A landscape with many valleys, sampled at points; each row gives a point and its height.
A ball rolls from a point to the lowest of its 2 nearest points, and stops where none of them is lower. Distance is the straight distance between rows; heights are no part of it.
j_259 h=316: [ 94 195 136  97 176 135  86 137 135 121 141 151 140 101  71 117  85 137
 112 129 174 147  69 140 104 112 121 202  95 127 111  87 156 128 144 137
 124 110 129 181 110  90 164  94 133 133 141 139 139 156 132 105  85 114
 197 137  77 167 142 153  98 119]
j_754 h=433: [133 161 105 134 169 146 128 178 148 102 116 134 123 124 142 146 106 117
 158 123 120 173 135 127 170  89 156 117 158 154 111 131 140 156 161 159
 149 198 123 136 134 122 144  99 123 163 159 154 109 122 164 146 165 146
 129 170 168 140 123 145  89 176]
j_990 h=554: [ 94 109 153 104 126 120 147 134 173 174 124 119  88 102 125  78 129 138
 119 101 131 154 148 146 139 166 112 160  88 113 133  84 100 116  77 135
  78  98 139 143 166 127  85 137 120 135 132  94 135  62  77 144  92  94
  92 144 111 133 151 119 156  64]
j_435 h=881: [132 123 158 142 131 142 137 149 119 170 129 121 100 126 124 120 133 131
 144 137  56 141 164 147 143 135 119 133 141 132 105 152 113 130 110  93
 111 119 135 153 120 116 115 151 144 127 128 128 134  27 116 124 115  92
 113 165 126 151 119 150 107 121]
j_992 h=814: [149 154 146 129 134 187 118 123 136 137 124 148 145 112 122 121 142 152
  82 120 160 142 137  74 128  92  97 119 169  98 115 154 118 125 142 157
 113 175 137 121 114 112 114 111 140  90 184 122 143 153 182 124 128 125
 125 123 126 129 151  93 128 132]
j_598 h=728: [160 102 118 158  77 158 138  79 128 103 113  96 146 129 115 151 149 134
  96 131 152  94 107  56 175 155 109  93 160 103 181 122 110 115 113  97
 130 148 140  87 125 175 119 163 110  83 132 147 184 183 164 167 156 149
  89  91 109 128 148  56 172 148]
j_463 h=730: [150 186 134 112 132 123 121 145 125  49 117 155 155 104 115 146 118 174
 101 153 181 193 118  89 126  81 135  80 144 116 123 166 147 125 163 145
 109 180 138 114 105 109 163  76 119 150 168 102 128 146 143 134 152 152
 120 132 152 114 105 132 117 178]
j_395 h=168: [124  95 157 133 121 156 160 173 118 108 138  97  98 157 167  89 154 120
 111 159 102  54 175  89 102 129 156  79 184 157 126 106 133 140 110 144
 121 122 119 115 125 128 110  91 127  99  97  96 159 122 180 150 132 150
 109 144 181 128 121 129 163 132]
j_964 h=163: [142 159 145 179 122 118 120  79  96 142 120 148 131  96  77 165 126 159
 152 146  94 137 111  83 156 119 104 106 118  61 140 185 108 115 156  59
 111 169 156 153  98 144 186 164  95 104 172 146 146  93 177 100 139 152
 127 117  89 166 129 135 136 171]
j_763 h=385: [172 157 101 142 144 139 140 181 161 123 130 120 106  96 140 128 134 102
 152  96 126 131 171 145 142  96 140  90 169 173 126 161 109 146 152 148
 148 208 128 109 175 114 127 114 149 122 158 134 116 100 172 163 141 108
  79 152 153 102 129 127  90 150]
j_506 h=842: [173 175 151 130 189 165 103 106 147 151 128 161 137 103 138 147 116  97
 133 113 126 117 142  79 164  89 111 137 206 101 114 117 121 163 166 143
 119 197 152 118  90 143 110 137 155  96 196 163 154 159 202 121 122 156
 141 105  88 165 149  88 116 137]
j_888 h=314: [152 102 101 151 109  89 140 154 153 110 144  86  86 109  93 166 126  86
 131 141 132 104 115 148 175 179 147 160 157 169 169  91 131 131  84  84
 132 148 131 136 159 129 121 165 159  99  96 138 170 127 126 162 144 109
 103 135  70 172 144 132 136 144]
j_581 h=176: [195 160 137 166 139 107 123  92 173 111 167  98  74  68 148 132 126  70
 161 122 100 108 139 118 133 165 146 171 153 132 133 126 118 116 121  99
 123 127 143 135 105 132 128 178 136 129 110 177 133  70 148 150 108 162
 102 113  80 179 135 153 125 133]
j_389 h=627: [114  94 178 128  94  99 164 136 144  80 150 108 110 133 154  88 119 156
 104 167 155 109 141  77 103 156 141 126 120 122 135  86 134 135 106 127
 101  71 141 129 123 112 129  86  97 133 107  71 151 105  84 143 103 153
 125  99 129 157 113 121 188  92]
j_7 h=323: [113  93  81 127 160 162 100 113 117 140 116 125 162 142 122 155 117 102
 139 141 143 111  62 123 165 115 139 156 155  93  86  86 151 137 146 161
 138 114 102 145 130 155 116 105 126 129 122 174 131 179 142  81 146 175
 179 129 139 155 157 148 137 154]
j_546 h=205: [103 151 138 152 107 108 102  75  69 130 134 151 139 108  77 149 127 182
 125 140 127 163  73  97 118 118 105  99  74  63 131 191 101 120 150  80
 112 130 142 176 111 124 207 129  99 139 168 126 126 129 153  77 134 164
 155 107 104 138 119 146 152 172]
j_10 h=202: [166 176 150 130 138 122 116 159 185 141 150 128  70  52 118 104 135 114
 102 103 153 130 175 133 132 113 127 143 143 148 120 138 109 133 131 122
  64 159 137 152 189  96 117 112 154 110 165  66 126  50 118 149  68  82
  67 147  97 131 134 147  99  99]
j_979 h=792: [ 59 137 144 155 156 141  57  92  44 218  97 194 128 120  36 130 125 172
  99  80 121 167  72 115 138  75  80  95 109  89  87 197  98 145 124  79
  98  98 129 176 126 123 175 160 150 165 178 130 133 110 134  67 111 125
 168 118 111 138 178 158 157 140]
j_403 h=272: [122 187 152 118 176 130  99 168 172 126 150 123  91  76 102 118 105 103
 126 129 136 155 114 145 126 124 137 196 109 148 123  70 132 131 116 114
 111 140 141 168 114  96 146 121 137 131 146 122 135  84 145 129  88 101
 145 163  77 168 129 152  79 106]
j_419 h=866: [156 176 120 128 204 163  99 134 138 170 118 158 133 115 149 133 124  76
 161 116 132 124 170 130 148  84 116 136 183 135  93 130 120 168 180 170
 137 194 137 118 119 127  87 137 174 112 177 151 120 174 180 105 137 130
 138 116 116 112 119 120  84 131]
j_862 h=212: [154 100 117 105 111  63 189 158 160 105 164  82  91 134 116 120 133  97
 130 100 150  99 154 211  86 176 145 183  95 209 185  88 155  93  93  95
 176  97 130  85 133 100 136 151 151 118  93 107  99 159  90 182 113  79
 101 104  63  90 115 111 111  73]
j_783 h=122: [166 153 151 174 117 127 108  46 110 161 100 155  98 100 111 136 135 177
 157 153  85 109 143 101 147 133 111 111 136  72 116 217 101 124 142  58
  78 128 159 150  98 137 134 190 118  85 166 136 137  48 138 117 104 136
 102 114  68 153 128 107 141 138]
j_365 h=347: [ 96 120 148 135 106 103 121 172  72  68 128 153 151 155 110 147  87 196
  44 139 156 128  99  84  77  69 133  54 131  96  85 147 167 172 151 112
 129  94 124 177 137 105 156  36 131 171 135  68 142 116 110 129 135 152
 158 122 180 131  96 155 158 154]
j_876 h=811: [ 79 118 160 158 167 180  51 113  28 236 126 200 120 153  39 128 107 164
 110  92 104 120 108 141 131  68  71 124 156  92  58 177 106 163 119  93
  80  54 128 167 109 111 137 161 166 139 160 119 141  86 114  82 101  94
 171 104  90 165 178 156 111 102]
j_35 h=616: [122 189 150 120 151 146 129 107 124 145 116 165 143 102 122 141 117 140
 154 125 102 189 126 107 132 118 108 144 100 100 133 141 113 103 123 124
 121 145 126 138  58 143 155 149  90 147 152 174 123 118 173 110 134 146
 143 139 120 136 134 120 128 126]
j_573 h=65: [179 105 147 190  97 113 125  44 135 124 139 112  98 109 141 133 149 132
 131 138 103  71 166  88 140 149 109 112 157  89 119 186  95 106 142  78
  95 125 156 135 149 124 117 169 125  61 154 117 133  87 146 127 132 139
  83  93  69 132 119 118 149 145]
j_265 h=431: [113 143 198  93 121 186 151 162 104 162 121 147 125 172 129  88 145 194
 105 151  73 156 194 127 109 130 105  87 128 138 131 154 106 119  89  97
  94  97 138 121  87  85 108 132 136 134  94 106 163  53 132 159 105  76
  86 144 159 129 138 124 132  65]
j_761 h=658: [102 132  63 136 107  71 108  87 151 132 155  99 126 127 148 120 115 132
 170 110 104 106 111 189 114 169 141 196  58  98 131 108 154 103 145 115
 149  86 143 162 177 118 133 119 120 138 143 133  65 121  41 100  99 118
 163 151  99 153 103 168 104 143]
j_84 h=598: [112  93  89 117 126 113  90 106 149 135 116 131 116 133 148 138 122 116
 137 158 143 129 128 176 142 131 124 149 123 132  94 146 168 145 136 157
  96 108 102 113 175 147  87 110 195 142 117  98 123 113  35 112 127 102
 122 116 128 139 110 141  85 155]
j_796 h=336: [165 144  77 147 108 106 136 118 151 146 128 127 122  94 147 143 150  82
 149  85 143 138 172 157 140 114 103  95 133 161 152 200  86 117 154 155
 139 177 113  93 208 151 103 130 134 108 150 122  86 127 138 161 134  98
  71 115 124  65 119 109  87 144]
j_551 h=449: [ 87  18 120  63 106 121 178 175 117 131 110 119 138 175 158 102 139 147
 126 128 126 115 136 182 109 145 150 110 111 167 141  95 167 128  76 164
 148 106  89  72 129 133 108 120 126 128  83  97 143 150  93 148 144  90
 126 146 182  68 129  96 140  98]
j_110 h=588: [121 190 168 121 172 178 118 145 137 175 126 156 128 103 101 120 119 112
 142 114  74 165 134 120 149 114 106 159 131 125 141 103  98 115 113 106
 122 141 134 154  69 124 139 181 113 126 135 193 150  74 179 129 131 119
 145 165 109 167 167 122 100 111]
j_716 h=473: [ 96 154 210  94 153 185 147 199 139 146 140 157 121 141 145  59 127 164
  77 140  98 145 182  96 106 123 130 107 148 139 138  96 119 129  91 138
  78 120 119 110  97  89 109 103 130 149 133  98 165  60 145 166 102 107
  91 171 179 141 158 117 134  72]
j_307 h=758: [124  93  85 144  93 148  98  76 108 146  99 148 160 119  94 155 155 134
  92 116 187 136  78 100 171 135  96 110 159  98 139 154 115 137 123 127
 103 161 126  86 143 179 106 163 150 104 129 131 158 197 143 115 147 143
 109  78 122 109 161  85 144 148]
j_655 h=708: [152  71  96 153  85 101 174 125 107 116 144  97 141 156 146 139 152  80
 171 116 110 107 137 165 143 157 122 117 110 169 172 150 130 107 121 128
 180 116 118  73 144 166 121 154 114 124  98 141  93 163 115 160 164 110
 104 112 129  80 111 110 127 112]
j_251 h=274: [139 130 116  93 113 109 148 149 145  88 156  90 144 133 144 114 136 137
 149 140 147 102 138 186  76 157 153 193  98 173 149  82 166 103 116 120
 185 104 140 102 109  93 133 113 133 125  95 134 108 178 107 138 102 103
 147 124 111 116  99 139 114  75]
j_51 h=664: [167 106 111 147  82 126 157  86 162 150 160  90 108 107 142  99 145  84
 146  73 132 123 154 114 145 174 108 123 115 140 179 112  91 105  93 142
 144 120 138 111 158 148 111 188  80 114 122 134 102 125 120 189 120 121
  74 103  86 113 163  76 156  87]
j_163 h=394: [109  67 113  83 158 173 148 156 120 148 109 125 143 162 162 127 127 114
 130 151 118 137 114 148 146 157 138 143 142 155 122  77 167 123  75 169
 129  97  92  96 103 138  76 150 132 108  72 145 174 150 126 137 151 104
 140 140 164 114 158 109 153 102]
j_879 h=357: [178 140 129 150 154 151 125 121 154 109 142 107 121 115 137 158 141  62
 162 156 118  82 147 135 160 131 138 132 203 173 135 142 143 151 143 126
 144 157 134 101 110 147  86 137 190  80 105 159 170 150 163 153 147 158
 123 115 111 145 137 126 127 146]
j_56 h=590: [107  62 157 120  99  59 163 120 172 120 150 120  98 123 137  91 125 147
 104 126 163 138 131 112 122 181 126 147 102 115 153  78 117 130  78 129
  87  76 147 141 187 120 106 110  99 140 129  45 123  85  38 144 102 116
 107 113 100 132 124 106 167  72]
j_757 h=675: [ 92 175 157 107 128 114 103  85  92  87  91 196 152 108 107 149 128 156
  99 147 140 206  94  86 134 131 112  78  85  77 142 174 133 117 165 118
 114 101 119 146  22 147 173 106  82 190 131 128 138 167 153  79 157 193
 150 133 143 156 156 112 157 182]
j_591 h=390: [102 195 131 117 140 108 105 112 125 110 127 147 150 105 123 130 104 171
 138 155 108 195 120 161 106 110 130 156  68 113 102 147 164 113 146 107
 149 112 135 157  95 100 172 111 123 162 127 134 113 106  85 118 115 119
 162 147 133 150  79 170  98 149]
j_789 h=697: [168 100 126 164  69 147 164  85 151 120 152  81 127 140 154 114 161 119
 108 109 121  83 178  64 160 168 117  69 159 132 178 125  96 103 104 112
 160 125 133 103 156 147 121 185  82  95 105 134 143 144 155 189 143 151
  56  98 129 126 146  63 182 117]
j_545 h=700: [125 172 153 109 126  91 130 156 152  45 142 137 149 114 132 128  97 167
 109 168 156 168 112 102 121 116 163 109 120 127 126 118 159 141 158 133
 125 134 128 156 115 117 165  55 111 151 138 110 130 110 108 150 117 163
 140 148 146 161 102 147 120 157]
j_555 h=123: [199 127 138 188 127 105 132  81 160 120 148 112  94  88 158 131 138 102
 145 117  83 114 166  88 148 162 126 104 177 123 123 174 102 124 133  88
 104 139 139 123 120 141 109 188 133  95 114 155 151  51 130 155 111 150
  64 117 109 153 135 116 149 138]
j_107 h=293: [160 155 105 136 131 116 128 112 163 184 108 157  96  95 122 142 150  76
 140 103 135 106 193 165 134 104  83 105 156 131 125 208  98 134 179 140
  97 179 120 117 204 129  64 140 188  78 150  98  93 138 118 146 105  74
  94 108  94  58 124 110  97 148]
j_168 h=273: [127  79 106 145 127 150 123 137 145 115 109 101 131 156 145 161 110 104
 133 163 150  89  79  87 178 127 159 105 190 133 120  73 151 143 122 150
 123 116 112 129 138 187 111  86 117 118 103 154 154 169 149 131 149 186
 151 133 143 159 142 112 159 167]
j_727 h=438: [146 154 148 136 165 175 146 178 164 136 153 134 100 114 182  89 133  94
 141  89  92 107 193 101 121 108 153 106 190 149 113 129  93 134 130 171
 128 174 118 120 137 110 113 122 111 139 164 147 109  75 198 140 134 141
  90 184 178 127 161 131 118 119]
j_11 h=786: [137 107 134 144 115 150 111  88 106 110 107 148 146 121 125 140 150 167
  69 149 186 135 113  84 132 101  88 105 180  94 101 174 149 132 149 133
  95 126 144  95 106 139 104 114 158  99 154 101 160 171 131 120 139 155
 116  80 126 121 137  93 147 147]
j_922 h=717: [ 88 174 119 116 195 169  87 124 117 176 133 154 151 128 133 111 102 109
 164 122 106 136 101 156 127  98 126 192  86  97  85 104 128 122 155 156
 143 112 117 169 118 111 147 139 124 148 151 170 102 114 134  73 119 121
 182 172 129 158 121 156  85 129]
j_596 h=770: [ 76 145 139 131 209 172  56  96  60 212  92 218 148 142  97 128 125 140
 112  84 109 158 101 111 123  68  89 139 136  81  61 158 100 151 155 142
 103 115 120 144  91 116 146 178 134 165 176 157 119 143 140  42 124 147
 166 126 139 132 184 142 130 120]
j_366 h=382: [123 109 183 107 101 164 165 149  97 113 125 112 128 161 145  86 166 168
 122 168 100 100 188 134  75 153 109  96 131 165 146 140 129 112  95 106
 131  99 130  97  89  78  94 143 144  94  73  84 154 110 139 155 122  92
 105 117 156 101 120 126 139  79]
j_429 h=524: [181 149 117 153 152 150 129 117 162 182 143 105 114  87 158 132 133  53
 157  74 110  99 159 128 160 149 126 151 159 142 135 130  67 127 126 145
 153 174 130 127 135 148  88 188 140 104 140 195 131 130 194 150 113 134
  91 128 105 123 164 104 141 100]
j_806 h=266: [144  72 137 139  87  66 167 167 162  80 135  72 104 146 112 146 121 107
 110 159 144  78 117 120 141 165 186 137 155 187 165  55 150 155  81 104
 145 119 132 136 138 123 142 123 105 115  77 112 169 147 127 170 140 140
 114 117 107 154 125 129 156 129]
j_842 h=502: [102  58 112  77 109 113 170 148 155 102 139 105 139 183 197  76 125 147
 142 132 142  58 133 176  79 142 182 127 107 161 133  72 183 143 113 175
 167  84 100  76 151 126 116  69 118 123  80  86  96 156  72 137 113 112
 151 144 179  94 113 119 132  84]
j_445 h=706: [100  96  57  97 143 106 102 138 139 123 108 118 154 150 144 163 135 104
 157 120 159 165 110 207 167 122 161 137  89 168 126 125 158 137 150 173
 161 155  92  85 177 164 134 107 154 172 126 159  88 162  85 143 174 125
 123 145 150  96 101 147  71 169]
j_188 h=226: [181 174 130 135 149 103 108 142 197 109 163 105  62  53 121 120 115  85
 127  97 129 151 141 131 141 146 147 170 144 171 134 109 129 136 124 115
  97 166 146 150 137 104 141 149 139 132 134 133 139  63 143 165  92 119
  88 133  86 158 131 159  99 114]
j_55 h=830: [ 95 141 174 139 172 183  87 134  73 202 134 183 133 150  98 117 115 141
 130 132  88 135 127 137 137  90  91 135 142  99  80 131 114 149 122 109
 100  79 129 162  87 117 130 145 150 134 146 122 129  70 119  82 118 100
 169 151 107 149 153 147  96 105]
j_205 h=768: [113  77  89 120  74  54 155 144 103  78 127 106 157 176 112 153 138 147
 109 113 150 134  91 138 121 131 162  91  75 158 149 131 124 141 130 126
 167 145 127 125 175 148 175 102 106 169 104  97  92 154  74 129 159 129
 142 124 158  82  76 134 110 146]
j_650 h=443: [124  82 109 109 156 145 165 161 153 124 121 103 130 153 183 140 106  89
 170 145  98 139 116 162 165 155 175 150 134 167 132  65 180 125 104 158
 185 112  97 101  81 164 103 138 124 140  84 203 153 149 146 158 165 152
 136 159 175 130 146 115 149 132]
j_335 h=296: [ 87  88 152 125  92  99 173 197  74  74 103 134 124 201 118 129 101 188
  38 132 157  84 110  76  62  87 165  39 127 105  94 103 150 183 110 139
 131  90 122 166 154 128 160  33 108 149 106  69 149 138 143 142 136 164
 153 129 194 104  92 119 178 137]
j_210 h=239: [151 103 142 139 108 121 172 143 133  58 113  99 107 168 189 114 134 134
 143 172  96 108 165 120 124 131 161  80 159 164 133 142 169 140 130 122
 133 116 123  87  99 158 106 108 125 119  78 112 146 106 128 163 152 151
  91 135 199 127 114 121 127 152]
j_288 h=301: [154 138 126 132 133 128 138 138 142  85 139 103 133 126 162 129 136 112
 159 169 100 120 151 155 125 134 151 138 148 161 126 151 179 139 140 124
 156 136 127  94 101 129 107 121 166 129  93 155 137 112 111 152 138 131
 121 132 149 146 103 146  94 152]
j_541 h=648: [ 88 182 146 105 131 118  84  81 100 143  85 186 150  98 121 121 141 169
 130 130 137 220  99 125 135 140 102 127  65  90 116 173 131 115 139 126
  94 114 128 113  47 146 160 155 109 188 122 155 134 135 108  84 127 166
 146 108 139 123 133 115 139 155]
j_361 h=516: [114 179 163  88 145 169 118 152 173 167 123 169 110  92 117  79 112 156
  76 103 132 181 149 112 142 122 105 121 115 118 122 106  95 129  96 149
  72 146 123 138 137 104  97 129 132 139 164 102 151  62 118 158  87  87
  82 159 135 137 155 100 131  77]
j_120 h=743: [ 88 172 107 120 234 185  78 109  97 171 110 190 173 149 150 130 109 117
 141 105 107 157 102 117 121  70 128 161 119  83  74 118 116 131 178 181
 140 129 105 139 101 112 140 142 115 181 176 181  89 160 142  49 137 157
 184 159 163 137 142 146 108 149]
j_174 h=358: [186 123 105 163 107  87 139 133 160 104 157  76  98 108 118 159 138  51
 158 132 150  83 148 165 166 155 148 139 168 203 167 140 130 130 125 112
 150 158 114  97 166 140 102 150 185  84 100 149 160 148 152 187 147 112
  91  99  94 129 133 121 117 137]
j_144 h=855: [129 135 174 155 173 160  99 115 102 193 126 164 119 145 163 124 122 137
 167 151  35 124 163 115 143 123 105 117 166  82  75 164  95 163 140 101
  82 122 145 147  84 134 103 154 134 125 154 142 129  33 104  96 121 128
 123 153 124 166 134 128 115 121]
j_52 h=252: [ 90 118  88 151 107 104  90  73  81 118 147 113 170 133  78 158 119 144
 130 115 145 129  49 105 102 119 125 119  68  62 142 152 106 119 158 107
 152 122 143 191 176 121 210 104 107 141 169 130  86 165 130  68 134 161
 186 111 125 140 101 181 146 180]
j_83 h=434: [127 196 160 119  98 111 145  97  89  78 145 144 168 160 145 119 128 198
 140 148 103 173 140 132  64 122 124 126  49 117 127 150 156  91 167 106
 159  98 151 134  57 104 181 112  98 172 107 130  96 127 114 106 107 132
 142 124 168 125  84 162 119 121]
j_585 h=741: [145  74  83 168  62  82 166 126  76  85 128 104 152 171 123 164 164 112
 136 102 113 137 109 119 161 139 128  70  90 162 187 163 105 116 134 105
 173 146 132  74 175 181 154 142  89 137 115 115  87 164 108 148 185 125
  96 103 148  73  92 123 130 136]
j_912 h=594: [134 105 121 132 109 123 126  88 114 173 140 113  78 116 117 105 139 112
 145 130 130  84 135 148 115 171  86 192  91 100 119 106 108  94  82 114
  71  66 140 154 161 115  87 153 142  98 130 100 114 109 104  99  92 103
 138 102  64 131 145 126 151  95]
j_26 h=735: [101  65  72  89 116  84 123 174 119  98  95 122 163 165 121 154 119 140
 127 121 177 149  68 179 143 119 171  98 118 169 127 100 152 147 121 167
 156 156  94 100 169 145 150  73 134 172 108 132 112 180  97 127 172 128
 154 152 173  83 121 142  97 159]
j_610 h=251: [166 185 128 127 140 148 107 125 157 184 100 162  99  71  91 131 140 117
 100  94 135 123 169 141 139  81  99 114 156 129 118 166 106 141 162 129
  93 191 145 146 178 108  99 155 173  85 166  88 126 110 130 140  84  60
  88 131  95 111 130 116  94 120]
j_703 h=630: [156  95 134 147 111 150 137  75 118 168 146 112 127 119 134 114 160 108
 153 111 118 100 149 134 133 164  80 156 109 108 153 135  95  84  99 131
 122 106 148 112 127 140  94 190 114  91 123 149 116 146 151 125 121 126
 126  87  90 106 135 104 166  89]
j_575 h=556: [101  62  97 111 110 108 128 148 158 108 137 100 119 163 181 105 107 122
 137 148 141  73 129 159 119 134 173 148 132 133 102 104 175 151 124 169
 121  98 101 122 192 138  89  61 165 134 101  86 117 114  45 113 117 128
 130 147 160 141 114 140 122 133]
j_968 h=633: [126  74 100 138 125 140 119 122 124 169 114 147 116 132 141 128 151  84
 142 132 136 107 154 163 139 124  89 124 154 121  98 163 122 144 133 156
 100 128 102 119 176 144  47 132 186 103 111 107 125 133  89  93 136  95
 128 117 130 105 133 123 117 140]
j_668 h=705: [137 181 126 115 117 101 123  97 105  50 111 162 165 117 135 156 130 164
 129 148 146 199 111 102 124 121 129  95  88 102 140 170 152 115 174 130
 142 139 124 100  68 142 175 100  96 183 130 144 114 172 130 108 157 188
 130 122 165 108  96 135 127 184]
j_371 h=666: [121  95 115 131 138 173 126 151  90 203 105 146 120 141  88 137 163  96
 139 117  93  84 172 165 134  85  74  96 161 123 104 198 100 135 162 125
 114 153 124 143 172 112  76 137 197  98 135  99 114 139 123  82 138  59
 138 142 125  83 135 132 114 132]
j_513 h=482: [175 138 126 152 145 147 129 135 191 134 160  82  92 103 186 113 127  66
 142  85 102 107 165  81 134 148 158 110 190 148 131 123  88 130 123 146
 140 156 123 127 131 131 126 147  90 144 135 186 129  95 192 168 134 173
  78 146 160 163 171 136 152 121]
j_71 h=518: [108  94 147 109  83 105 178 161 100  88 124 107 166 160  74 148 125 179
  84 138 169 125  92  89  84 124 139 113 116 120 158  83 126 119 105 102
 167 107 142 161  99 101 173 114  82 120  96 102 148 190 144 119 135 125
 169 111 128 117 122 132 169 107]
j_453 h=475: [101 176  94 103 197 153 121 165 143 130  81 157 150 146 157 147 122 113
 152 120 119 201 113 145 163 109 144 144 122 118 117 128 124 122 137 178
 155 178 106 104  93 141 132 143 116 194 154 172 108 155 141 114 183 162
 137 155 183 113 133 122 105 172]
j_658 h=513: [133 145  70 138 182 149  97 132 127 159  91 144 153 126 144 178 123  88
 171  97 147 160  94 145 198 107 143 146 136 110 118 130  90 140 150 185
 154 200 106 112 158 170 112 149 129 161 178 189 100 171 154 118 176 160
 125 129 147 106 142 126 107 164]
j_451 h=329: [123 106 154  91 124 150 152 145 108 104 135  99 143 158 154  96 144 141
 140 180 113  98 152 177  78 154 123 156 115 170 144 110 172 112  97 132
 171  89 124  85  74  93  99 131 150 106  55 125 142 161 120 135 123  99
 141 116 151 108 117 132 126  76]
j_998 h=676: [140  85  81 123 122 117 119 114 126 135 127 114 152 157 160 149 150  84
 168 137 135 125 129 192 150 142 121 129 111 173 131 159 144 120 139 165
 148 120  97  57 161 174  93 135 160 130  98 154 102 171  89 145 168 121
 119 109 148  73  94 126  87 145]
j_398 h=352: [ 70 177 119  78 148  79  91 109 148 120 138 132 135 123  85 119  72 149
 117 137 129 163  62 175  94 157 143 196  68 100 118 107 172 123 134 103
 140  92 137 182 126  98 165 116 127 155 131 140 126 137  72 110 103 115
 193 140  90 170 102 161 108 136]
j_929 h=478: [106 167 166  96 103 108 159 148  91  72 134 135 178 155  94 128 121 191
  90 136 152 152 106 119  40 106 135 126  75 132 140 112 149 115 141 109
 177 113 128 139  65  84 187  93  93 161 101 121 121 185 138 111 114 114
 177 120 157 113  94 146 133 103]
j_30 h=557: [140 171 122 115 161 166 119 137 138 204 118 128 127  94 114 134 131  93
 149  83 106 140 128 159 137 122 112 177 121 130 135 108  85 102 109 138
 135 164 129 142 135 131 109 184 120 108 145 180 122 119 187 127 118  97
 129 149 104 108 157 120 117  92]
j_34 h=665: [111 132 167 110 102 101 164 152 162  61 142 121 139 148 173  94 100 175
 104 161 152 106 133 102  75 131 177 112 110 131 136  90 170 134 139 155
 138  97 131 127 105 121 140  49  90 145 114  97 110 138 102 141  98 161
 150 131 185 132 101 125 153 113]
j_223 h=688: [ 99 169  88 119 168 128  73  98 147 167 128 123 125 111 151 115 115 124
 163 121 106 123 133 193 101 133 134 212  72 104  95 124 167 115 161 131
 141 108 126 156 153 111 122 124 157 137 136 156  90  97  60  96  98  94
 156 155 110 156  89 177  77 147]
j_560 h=628: [111  94 115 136  96  85 129  91 119 152 152 108 106 127 113 108 128 123
 159 109 114 111 106 162 100 165 120 177  52  92 137  91 112  87  97 111
 124  58 152 190 178 120 144 133 102 139 135  93  61 108  71  83  96 114
 170 129  83 125 110 147 145 112]
j_179 h=217: [137  79 114 132  85  84 153 133 185  68 129  82 122 161 150 142 108 108
 136 175 157 114  85 117 156 161 178 118 161 165 151  64 159 141 111 127
 145 112 126 115 144 176 138  78  89 135  84 131 130 157 102 166 139 180
 139 118 138 156 118 109 147 153]
j_704 h=589: [152 143 112 121  78 102 151 137 144 104 135 101 137  92  76 143 137 135
  92 110 208 128 113 118 106 149 110 157 113 148 196 103  92  97  99 103
 128 164 156 133 159 103 146 146 116  81 143  82 134 172 139 147 114  88
 121  84  50  95 130 107 135  98]
j_125 h=553: [118  92 128 109  69 105 178 150  85 111 125 118 163 153  68 140 142 170
  71  95 188 113 105 118  78 132 113 126  99 143 171 113  92 101  95  99
 147 125 134 131 149  87 157 144  96 105 110  76 134 189 133 117 127  72
 147  98  91  70 121 132 161  79]
j_375 h=558: [134  99 144 152  80 121 157 142  98  87 133  86 132 158 121 152 135 136
 128 176 112  88 114  94 115 142 148 117 133 136 149  96 145 131 124  98
 145 117 142 142 104 129 150 114  99 105  88 127 153 150 151 121 142 150
 141 127 145 145 111 152 154 140]
j_80 h=297: [103 107  90 130 115 119 102  96 105 113 134 128 172 127 117 152 125 135
 129 130 162 145  51 115 130 125 124 135 101 100 140 122 121 117 137 143
 137 125 130 135 145 152 169 121 102 143 140 146 101 191 121  81 149 172
 178 107 128 116 133 137 142 156]
j_619 h=236: [ 97 110 164 120 104 154 165 200  85 100 114 109 115 182 124 105 125 164
  55 160 132  77 139  45  82 103 156  49 180 121 112  78 147 152 121 149
 111 101 110 129 110 143 148  58 100 106 105  74 167 136 185 145 142 166
 139 141 186 137 118 120 175 142]

Where does a ball stop that starts at each point below?
j_71: j_573
j_435: j_912
j_668: j_10
j_506: j_912
j_463: j_862
j_144: j_912
j_513: j_10

Call two points neighbours if one is among the 2 nearest of the other. Go from one point of each pair to the other, from neighbour to neighbour, staying as low as possible. Name the highest point that can't be avoided.
j_573 / j_395: j_174
j_862 / j_998: j_655
j_179 / j_862: j_545
j_179 / j_163: j_650
j_10 / j_573: j_188
j_573 / j_179: j_7
